The views of a scene show one set of named points, each view turned or mirrored, shifted and resized as a whole, with a little noise and some points left out.

Scene 1
View 1
Nofut: 0	-2	15	6	-17	15	-2	4	2	-5	4	-5	2	-13	-12	-16	11	-12	19	-7	2	3	-14
nof: -16	-3	13	5	-11	6	10	-16	5	-24	0	7	2	-11	-7	-23	10	-1	29	10	4	-4	-14
tizar: -21	-2	17	-15	-1	-3	25	-5	6	-29	2	-21	19	-10	-10	-27	5	3	11	-6	9	-7	-10
Rigis: -10	-6	11	15	-16	10	0	-19	3	-19	-2	21	-9	-10	-5	-21	11	-5	35	14	2	-1	-18
Zuzak: -6	0	14	8	-18	16	0	-2	5	-14	5	-2	4	-14	-14	-15	13	-12	27	0	2	4	-14
Viri: -7	-8	15	1	-8	2	9	-12	1	-16	-6	6	-4	-7	-2	-28	7	1	19	1	7	-6	-13
dani: 2	-13	13	11	-12	7	-1	-13	-1	-4	-10	20	-17	-6	2	-26	7	-2	22	3	4	-3	-16
tonur: 1	-14	14	9	-10	3	1	-15	-1	-5	-11	20	-18	-4	3	-29	5	-1	20	2	5	-5	-15
Mar: -6	-12	13	6	-9	4	5	-17	-1	-12	-8	17	-12	-6	1	-28	5	1	22	5	5	-6	-15
zav: -8	1	18	-7	-13	9	9	7	5	-12	7	-23	16	-13	-15	-19	10	-10	12	-13	5	2	-12
boti: 12	-22	14	13	-10	2	-7	-18	-6	7	-20	34	-35	1	13	-33	3	3	15	0	6	-7	-16
pebo: 1	-10	13	7	-12	6	-1	-9	0	-3	-6	12	-13	-7	-2	-25	6	-3	18	-1	4	-2	-14
Zafi: -24	-12	12	4	2	-8	20	-39	4	-36	-15	31	-11	-4	7	-35	4	15	31	24	8	-13	-14
View 2
Rigis: -16	5	2	0	-31	-4	-1	11	16	-1	50	5	14	-7	-23	17	1	-13	12	-7	9	9	-22
tizar: 4	20	30	-1	-1	4	-7	-19	0	-21	-6	-1	-2	-4	-24	0	-20	-17	19	-20	-17	-13	-29
zav: 3	28	13	-1	11	3	-3	-19	-2	2	6	14	-3	-16	-3	6	-11	-22	10	-17	-21	-9	-28
nof: -10	9	15	-3	-21	-5	-3	1	11	-7	33	2	10	-6	-23	10	-8	-15	15	-14	1	1	-28
pebo: -10	6	-9	5	-18	21	-5	5	13	-1	27	12	3	-12	-14	19	3	-11	14	6	-7	10	-23
Zuzak: -5	24	3	-3	0	-6	1	-7	1	12	30	15	3	-18	-2	11	-3	-24	5	-15	-11	-1	-27
dani: -10	5	-7	2	-20	16	-5	5	13	0	32	10	5	-12	-17	18	4	-9	12	4	-4	9	-23
Zafi: -16	-12	22	1	-52	6	-9	14	25	-33	31	-15	16	12	-56	12	-8	-1	26	-3	16	7	-21
Viri: -6	8	6	2	-18	14	-8	-2	11	-9	20	5	3	-5	-24	12	-5	-11	16	-2	-5	2	-24
Mar: -11	1	-1	2	-27	15	-7	7	17	-9	30	3	8	-5	-25	15	1	-9	16	5	1	8	-22
View 3
zav: -20	2	0	-5	-4	0	-8	9	8	11	18	8	5	10	-8	-3	-4	-17	14	-10	-7	31	23
Zafi: -3	-16	1	-20	-1	-3	8	15	-2	-17	3	-6	12	23	2	7	-9	16	3	1	22	-15	-3
pebo: -13	5	-1	0	-8	0	-4	6	8	2	11	-4	-1	7	2	8	-13	5	6	-7	-13	14	7
Nofut: -12	7	-4	-3	-11	1	-6	6	5	12	13	-1	6	6	-6	-4	-11	-7	11	-11	-18	20	15
Zuzak: -10	5	-7	-7	-11	0	-5	9	3	14	13	0	10	7	-9	-7	-9	-10	12	-11	-15	20	17
boti: -6	5	-1	5	-8	1	2	3	9	-10	5	-15	-8	6	13	20	-20	25	-2	-5	-14	-4	-8
tizar: -22	-10	5	-13	7	-2	-6	13	8	0	17	10	6	19	-8	1	0	-15	13	-4	15	27	21
Rigis: 0	-1	-7	-13	-13	0	3	12	-2	2	4	-9	13	11	-5	-4	-12	8	7	-7	-6	-5	4
Viri: -11	-2	0	-7	-4	-1	-2	9	5	-2	11	-2	4	13	0	6	-9	3	7	-6	0	10	8
tonur: -7	2	-2	-3	-8	0	0	7	5	-4	7	-9	1	9	4	10	-15	13	4	-5	-8	2	0
dani: -6	4	-3	-2	-9	0	1	7	4	-2	7	-9	2	8	3	9	-15	12	4	-7	-12	3	2
Mar: -7	-1	-2	-7	-6	-2	2	10	4	-4	7	-6	4	12	1	6	-12	10	5	-5	-3	1	3
nof: -7	-5	-3	-15	-6	-2	1	13	0	2	9	-1	13	14	-5	-4	-7	-1	10	-6	3	5	9
View 4
Zuzak: 14	11	11	7	5	-2	-24	-32	5	-16	5	-7	4	13	14	27	3	2	-14	-23	-9	-9	-1
nof: 10	24	5	3	-9	9	-40	-25	-11	-11	-4	-13	3	18	11	14	17	-13	-11	-4	-7	-15	-15
Nofut: 14	6	11	4	9	-8	-15	-30	6	-15	6	-1	1	10	12	25	-1	3	-8	-18	-9	-10	4
zav: -10	11	16	-2	10	-13	-19	-27	3	-35	-2	-1	8	12	18	20	4	-10	-21	-26	-12	-5	-3
Mar: 24	19	-5	-9	-8	1	-22	-10	-17	1	-1	-4	-8	14	4	11	7	-8	8	18	-7	-22	-7
dani: 31	12	-3	-11	-4	-3	-14	-11	-12	6	5	1	-12	11	2	12	-1	0	13	16	-8	-21	-1
Viri: 10	19	2	-10	-5	-3	-24	-13	-15	-11	-3	-3	-4	16	8	10	8	-12	-1	9	-8	-17	-11
boti: 39	10	-9	-25	-3	-11	0	4	-19	16	4	10	-22	10	-6	4	-6	1	32	38	-7	-27	5
Rigis: 30	21	-1	4	-11	11	-32	-21	-13	4	3	-10	-4	15	6	18	12	-5	2	4	-5	-20	-12
tonur: 28	16	-5	-14	-5	-3	-14	-9	-16	5	3	1	-12	12	3	10	2	-4	13	20	-7	-23	-2
Zafi: 23	40	-10	-12	-29	21	-49	-5	-39	11	-12	-16	-7	22	0	-3	27	-28	11	38	-2	-29	-30
pebo: 21	13	2	-9	0	-6	-14	-11	-8	-3	4	1	-10	10	4	14	1	-3	8	9	-8	-19	0
View 5
Zafi: -15	5	-37	1	-52	4	24	14	9	-9	14	14	14	19	20	-9	17	13	34	18	-22	8	21
pebo: 5	8	-4	14	-13	1	-12	21	11	6	-11	0	13	-13	4	-2	3	-4	22	1	-27	15	10
Rigis: -6	12	-14	-5	-22	1	6	29	29	-6	-18	9	1	-5	9	-9	0	8	31	6	-31	12	15
tizar: -24	6	5	8	-6	-23	0	15	-10	31	6	-17	24	-7	32	-3	-7	11	10	19	-28	48	19
boti: 25	4	-18	25	-27	18	-21	15	7	-10	-4	10	14	-12	-9	1	20	-16	31	-8	-19	-8	9
nof: -16	11	-10	-3	-19	-8	8	25	17	6	-9	1	9	-2	19	-10	-4	12	25	10	-32	26	17
Mar: 0	7	-13	9	-23	2	-2	18	11	1	-5	4	13	-4	8	-5	7	2	27	4	-27	14	12
Viri: -7	7	-7	10	-17	-7	-2	19	5	10	-3	-3	16	-6	16	-5	2	5	21	8	-26	24	15
Nofut: -5	13	13	3	7	-12	-12	29	17	17	-22	-8	9	-23	11	-6	-10	1	16	1	-33	31	10
tonur: 7	8	-11	15	-21	6	-8	19	10	-1	-5	5	12	-9	2	-3	9	-4	26	1	-24	8	11
zav: -21	13	21	0	11	-24	-6	27	6	30	-16	-19	15	-18	25	-4	-19	10	9	11	-36	49	13
dani: 9	8	-8	12	-18	5	-9	22	14	-1	-12	6	11	-13	1	-3	6	-4	26	0	-25	8	10
View 6
boti: 20	5	35	-16	27	4	22	-7	-4	11	0	29	-18	15	9	2	26	-12	-3	10	2	24	-23
nof: 12	11	24	-6	-5	-10	-3	-13	9	3	16	4	22	10	-7	3	19	2	-35	-2	-6	10	-31
Zuzak: -2	15	4	-8	0	0	-16	-3	-2	0	22	-5	19	10	-10	7	20	16	-27	-13	-1	5	-27
pebo: 8	11	19	-11	11	2	1	-4	-3	5	12	11	1	14	0	4	23	3	-17	-2	-1	14	-26
Mar: 14	9	29	-10	7	-5	6	-10	4	5	10	14	7	11	0	3	21	-3	-22	3	-3	17	-28
Zafi: 31	4	53	-4	-5	-22	17	-24	18	7	4	19	19	11	-1	-3	17	-17	-40	16	-12	21	-34
zav: -3	24	-2	1	-3	6	-25	6	-12	2	15	-10	18	14	-7	4	6	13	-34	-5	-11	10	-27
tizar: 10	25	13	10	-11	-2	-22	2	-7	4	7	-9	24	15	-5	0	-2	1	-50	11	-23	16	-32
Viri: 13	14	22	-5	3	-4	-3	-5	-1	6	9	7	11	12	-1	2	13	-1	-30	3	-9	15	-28
Rigis: 12	4	29	-14	1	-13	8	-17	13	3	19	11	16	10	-7	4	29	3	-26	-8	3	10	-29
tonur: 14	5	28	-15	14	-4	13	-12	4	6	11	19	1	11	2	3	27	-2	-14	0	1	16	-27
Nofut: -2	16	2	-8	4	4	-14	-1	-5	2	20	-1	11	12	-8	6	18	14	-23	-12	0	9	-25
dani: 11	7	24	-13	12	-1	7	-8	0	7	12	15	1	12	0	3	25	2	-14	-2	1	15	-26

In a view up to two points have been moved. Name them for each view, in the order of its rows, or write none.
view 1 -> Zuzak
view 2 -> dani
view 3 -> pebo
view 4 -> nof, Rigis
view 5 -> tizar, zav
view 6 -> boti, tonur
